Each row is a point on a tangle of strands that fork and nearly touch. The rows are in no order.
Points whose rows are less than 48.7 apart are linked; no others are. Some points are linked to none.
J_850: [ 14   2 -16  17 -29   5 -11  10  12  16 -17  24   2  -2   0   8 -23   5
 -27  -1  -7  -2  -6  -7  -1]
J_575: [  5   5 -15   3 -14   3   5  -2   0  27   7  -4 -17 -22  -4  -2 -13  -8
   3   4  -6   2 -10 -11  12]
J_201: [  9  -5   9 -12   4  -8   9   0 -19   2   6  -1   0   0  -1   0   2   6
   0   4  14  -4  17   6 -25]
J_101: [-14   1  -3   8  34  -7  18  -9   0  -4   8  -6   8   6   3   0  34  -1
  -2 -13 -26  -4   0  -6  -6]
J_26: [  6   2  12 -18   9  29  -7  17  -5 -25   5  10   1  -2  -3 -18   9  15
  -1  18  20   0  14   4   0]
J_754: [  6   2  -4  -2  -6  16 -17  11   5   6  -7  13   6 -16  -1  -4   9   4
  -7  15   2  -1 -12  -9  16]
J_595: [ -1  -4 -13   1   4 -20  10  -3 -20  -1  -4   8  19  -1   7   0 -19 -17
   4  -1   2 -15  -1  -6   2]
J_960: [ -9  -2 -16  16  -6 -27   5 -11   8  13  25   2   7  -3 -10  13  -5   9
  -6  -4 -24 -10  -8  11  15]
J_660: [-12  15  10   2  15 -23  13   7   1  11  -4   8   9  -9  16 -16   4  13
 -19  25 -11 -13   0   4   3]
J_154: [  8   7   5  -2   5  -1  -3   9 -15  17   1  11  -9  -2   3  -8   2  -4
   7  15 -18   7 -10   6  -8]
J_922: [-11  -2  10   4  15 -16  14 -15  12  13  11 -19 -12  20  -5  14  23  10
   6 -16 -13   5  -5   4  -7]
J_563: [-20  10   9  12   3  -8  19 -13   8  -4  -8   0  -1  20   5   1  -5 -11
   9 -12  -3  10 -13 -10   3]
J_800: [  8  12   2  11  -3   6 -23  13   9  -8 -37  16  11  -4   1  -1  -2 -15
 -20  -1   0   2  -7  -4   3]
J_838: [-11  13  10  12  -5   6   5  -1  25   8  -7 -13   0  -7   5  -6 -11   3
  -8   9  13   2   0 -14  17]
J_143: [  3  -1   3   1  -8   6  17   3  11  23  18 -12  -9   6   1   5  -2   7
  16  -2  23   0   2  -7   8]
J_970: [  4  -1 -11   0  -4  20 -21   1  12  -5   2 -12 -16   3 -21  10  -5   6
  16 -23  -1  19  -9  -7   6]
J_930: [ 22  -2  -3   5   3  -2  11  15 -14  -8  -8  31  23  18   0   6 -14 -13
   9   3   4  -5  -5   8   9]
J_544: [  8   7   3   4  34 -25  11   3   6  -3   8   1   9  -5   2  -7  10  10
 -28  -2 -22   0  10  22  -9]
J_82: [  1   1  20   0   6  17  -3   3 -12 -22 -13  21   9  18  11   4  20   5
   1  14  19   9  10  -3  -9]
J_684: [ -9   9  -3  -3   9  -8   9 -10 -13  14   9 -14 -25  -3  -4   0   1 -15
  14 -18  -9  15  -8   1  -5]
J_424: [ -3 -10 -12   2  -8   4  -3  -1   5   6   5 -15   0 -12  -7   9 -10 -13
  12 -12   7 -13  -8   7   1]
J_696: [-14  -2   0   7  25 -15  24 -13  11  12  16  -9   6  15   2  11  35  10
   5  -9 -15   3   1  -6   3]
J_842: [ -3   4 -16  -2  -8  15 -15  -4   9  -5   7 -21  -5 -24  -2  -9 -14  -2
  -3   6   0  -3   9 -20  19]
J_194: [ 13   0  -5  -4  10   6  -5  10  -5 -20 -13  -6  -5  11  -8  -1  -7 -20
   2 -22  13   9  -4 -13  -7]
J_163: [ 18   5   5   0  -2 -12   8  12  -9  14  -3  23   1  11  -5   4  -4   6
  -4  13 -11   3  -5  15 -11]
J_217: [ -2  -9 -19 -19  -2  -9   8   4 -25  -7   3  14  23  -4  12 -14   2 -17
   8  16   4 -21   4  -2   7]
J_131: [-15  -3  -5  -1  -1  15   5   8   7  -9  15  -2   9 -10   2  -9  -1  -9
   3  15  -4 -13  -3   6  18]
J_363: [-11   6  18  -5 -11   4   4 -28   0  17   1 -13 -11  11  10   6  -3  22
   7  13  12  12  12 -14   5]
J_722: [-16   6  -1   8   7 -18   2 -11  -3   9  14   4  15  -9   6  -6  19  17
 -10  16 -14  -7   6   0  12]
J_166: [ -6  -9   6 -10  10 -18   2 -11  -8   1  18  -2  -2  -1  -7  11  25  17
  -3  -1   1  -7  16  10 -18]
J_22: [ 11   2   3   5   0 -16   1  -1  -2  -5  -1  -5 -10  -2  -4  -8 -20  -4
  -3  -8 -21   5  -3  23 -23]
J_871: [ 20 -17 -22  -1  -1  -2  -8   9 -12  -6 -19  12   5   5  -3   5 -10 -28
   7 -20   2  -2 -17  14 -10]
J_687: [-18  -7   3  -5 -21  -7 -10 -10 -12  15  14  10  -2 -13  -5   3  14  21
  -3  22   8  -9  11   8  12]
J_670: [ 19  -4  -5  11 -13   1   0  18  -2  -5  -3  32  13  20  -7  11  -5  11
   1   9  -3   2 -12  17  -6]
J_288: [  7 -11 -19  -3  -8   4  -4   6  -7   8  -4   2   6 -16   0   7  -3 -30
   5 -19   5 -10 -11  -2  -5]
J_537: [ -8  10   5  16 -11   0   9  -1   9   0 -15   8  -3  34   5   4  -1 -12
   3 -16  -5  22 -22   3   0]
J_918: [ 12 -15   0   7  -1 -19 -16 -10 -10  -8   4  -5  -5   2  -8   2  -6  -6
  -5 -12 -24   6  -3  27 -29]
J_786: [-16  -3   0  -3  -3  -4   7 -13 -16  -9  16 -10   7  -1   4  -6  -3  19
   5  19   6  -2  28 -10  11]
J_16: [ -2   4  13  -4  -1  26 -15 -19   0 -13  -4 -23 -17   0   2   7 -10  18
   6  -3  11  13  17 -10  -6]
J_195: [  9   9 -10  18 -27  -1   5  10   6  11 -22  11  -7  15   4   3 -21   2
 -17 -10  -2  21   0 -21   2]
J_3: [ -6  -1  11  -4  15 -17   8 -12  -2   9  -3 -15 -16   9  -1   9  22 -14
  16 -14 -13   8  -9   4 -22]
J_253: [ 21  -1  11 -17   8  12  -5  14  -6   1 -11 -12  -7   0  -5  -1  12 -17
  12 -13  19  10  -4  -4 -20]
J_490: [  1  -4   8  -3  -9   1  -1   3  14  12  23   0 -14 -16 -13 -10   0  28
  -9  20  -7 -12  -1  15   6]
J_980: [-12 -12  -7  -9  29  -5  12 -15 -18 -23  18 -10  14   3   7  -5  29   3
   6 -10 -23 -14  18 -10  -6]
J_411: [ -8  10  24   8  -1  12   4 -15  19  10  -4 -16 -13   3  11  -4  -6  18
  -2  13  16  10   8 -11  12]
J_642: [ -7  -2 -11  11   5 -16  19  -1   9   0  23   2   9   9  -5   9 -11  -3
  11 -16 -12  -6  -5   5   3]
J_55: [-12   9  16  -1   1  -4  17   5  14  12  -1 -16  -1  -8  11 -10  -5  -9
  -6  10  10  -9  -3  -1   3]
J_49: [  4  -3   7  -8  -2  23 -17  -2   0  -6   1 -12 -13  -7  -9  -1  -6  27
  -2   9  16   5  20 -10   0]
J_829: [  4  -2 -16   1 -17   6  -4   4  19  12   2 -14 -17   4 -16  13  -7   6
   5 -27   6  17 -19 -15  17]
J_985: [  2 -14  -5  13 -11 -19 -18  -7   1  -6   7   1  11   5  -5  17   6   3
  -6  -8 -25   2   0  27 -20]
J_80: [  7  10   4  -5  29 -25   9   6  -5   0  -1   9  13  -7   4 -16   4  10
 -14  17 -24   1  14   9  -4]
J_714: [-14   2  -2 -19  -3  -4   5  12 -12 -16  -2   3  17 -13  19 -18  13 -17
 -11  18  11 -23  10   4   5]
J_550: [ 15  -8  -8   0  -2  21 -30   7   5 -14  -1   7  -6   6 -15  13   4   5
  10 -16  -1  16 -12  14  -6]
J_234: [  1   5   4  18 -21   4   3  12  13   4 -25   5  -3  25   6   6   3 -10
  -2 -10   9  24 -11 -10   5]
J_39: [ -9   1   4 -14   4  16   2  -7   4  10  10 -27 -17   2   1   4   4   0
  21  -2  18   2   6 -10   6]
J_610: [ -9   3  12  -2  -9  14 -17  -2  -1   9  -1  10   1 -10   6   5  17  11
  -7  21  11   2   2  -3  10]
J_432: [ -5  -3   3   2  -6  17 -17 -20 -12 -13  -8  -6  -2  -1   0  10  -8  -2
   9 -11   0   5   7 -10  -7]
J_414: [ -2  -8 -22 -11  -2  17 -11   5   1 -24   9 -13   7 -25  -2 -16  -5 -13
   4   8  -8  -8   0  -4  24]
J_979: [-19  -1   3  -4  -5   3  15  -1   1 -15  18  -1   9   3   4  -7   3   5
   9  20   8 -14  10  -8  12]
J_966: [  6  -2  11 -17 -10  16  -4   9  -1  -9   3   4  -5 -15  -4 -14  -4  25
 -12  12  33  -5  20   2  -3]
J_600: [ 22  -7  -8   3  -7  10 -12  14   4  -5  -2  24   3  13 -10   8   1  -3
   8  -2  -7  14 -19  20  -6]
J_849: [-14  11  13  13  10 -18  34  -3   5  -5   0  -6   1  28  10   0  -9  -1
   5  -7   4   8   1 -12  -3]
J_727: [ -5  -8  10 -10  -5  10 -24 -14 -10  18  -8  -3   0 -10   6  11  21   1
   5   8  -4   1  -3  -2   1]
J_716: [  9   1 -11  11 -23   4  -4   0  15  25  -7   5 -17 -19  -4   2 -16   6
 -18   5  -7   0 -11  -6  -1]
J_730: [-13 -13   3 -18  26   0  10 -14 -15 -13  24 -10   3   4  -2   1  30  16
  14  -1 -11 -15  13   9  -9]
J_305: [-10  -8  -6  12  -1 -21 -12 -19  14   0  20   3  15   6 -10  19  12  16
  -8 -11 -15  -7  -1  15   5]
J_205: [ -4 -12   5  -5 -11   9 -31 -10 -17  -4 -13  -2   5  -7   2  16   8   0
  -1  -4   4   0   5   6 -11]
J_382: [ 11   2 -17   1   7 -17  18  10  -4   0  -6  24  15   9   5   0 -24 -13
   5  -5  -8 -16  -3   2   9]
J_963: [  7  -5  17  -8  16  23  -6   1 -14 -25   4   7  -8   6  -2  -8  11   4
  13  13   9   6   7   3 -12]
J_420: [ 21   0 -16  -4   3 -10   0   5   6   1  -7   5 -18  -7   0  -9 -23 -17
  -4 -13 -17  -6 -15  24 -11]
J_821: [  0  -2   6  10 -13   8 -11   6  24  -7 -14  -3  11   2  -6  11   3  -9
  -7 -15  12   0 -10  12  -6]
J_638: [ 13  -5  -1   4 -18  12  10   7  20  19  12  -9 -16   8 -14  12  -3  14
   7 -10  14   3  -7   0   1]
J_653: [  2   2 -14  -2  -7  18  -3  -9  -5  -4  -2 -22  -3 -19  -5  -6 -25  -5
   2  -4  17  -3  19 -26   7]
J_564: [ -3   6  20   1   7  13  -9   3  -6 -20 -26  18  11  10  13   0   5  -8
  -1   6   6   2   1  -8 -14]
J_237: [-17  -3  21   7  -1 -16   3 -10   2   6  -8  -4   8   7  15   9  21   0
  -8   3   7  -5   2   8 -15]
J_991: [ 26  -5   7 -15   2  10   1  17  -9  -3   0  -3  -3   1  -6   0   5  -3
   2   1  31   0  12  -1 -18]
J_289: [ -3  10 -11  -5  -1  -7   8  -2 -10  20   6 -11 -20 -13   3 -10 -14 -15
   9 -12  -9   5  -9 -13   7]
J_874: [ 12  11   8 -11   5  16   1  20  -1  15   2  15  -3  -4   2 -12  17  -7
   3  22  -3  -1  -8   1   7]
J_632: [-20  -8  -9   4 -18   0  -1  -8   8  18   5 -19   4 -19   5   7   1 -21
   9  -6   5 -16  -5  -9  13]
J_487: [-22  -3   3   0  -4   9  -1 -26 -17   2  11 -13  -8   1   8  -1  -4  17
  12  16   1   6  17 -25  13]
J_578: [  9  11  14   6  -4   4 -10  11   2  -4 -33  14   4  -1  15  -1  -5 -10
 -19  13   4   2   1   3  -9]
J_852: [ -1  12  -2   9  14 -24  34   6   5   1   8  -1  14  18  -1   0 -15   7
   6  -3  -7   6  -4   1   4]
J_823: [ 13  10 -12  -5  22   1  -3  12   6 -31 -23  -4  -8   6 -17  -8 -21 -19
  -6 -25   3   7  -8 -18  12]
J_665: [-15   0   0  -9 -11 -21  -4 -14 -12   8  18   6   0 -20  -4 -11  14  22
 -20  22  -7  -9  15   5   9]
J_517: [-10   3  16  -9   2  -1  13   7   6  -8  -1  -2   8 -14  15 -18  -1  -2
 -13   8  26 -16   9   7  -1]
J_484: [  9   7 -13   0  10   1 -19  21  14 -24 -29  11   8  -5  -6 -12 -18 -14
 -17 -12  -7   3 -13  -9   7]
J_256: [ 24  -9 -20   3  10   3  -5  13  -2  -9 -11  12  -6   3  -4  -8 -25 -21
   8 -16  -9  -6 -12  18   6]

Follow the links from the first point to the second, and from the first to the third. Name the last point that the two ways share.
J_80, J_205, J_517 => J_610
J_143, J_154, J_838 => J_670
J_979, J_829, J_205 => J_670
J_838, J_80, J_432 => J_610

A fork is a point with three links, a tip a point with one. Leave the first point through the second and follow the links. Name the first fork or tip that comes.
J_487, J_786 => J_653
J_39, J_143 => J_670
J_537, J_563 => J_632
J_484, J_800 => J_610
J_600, J_550 => J_39
J_610, J_687 => J_544
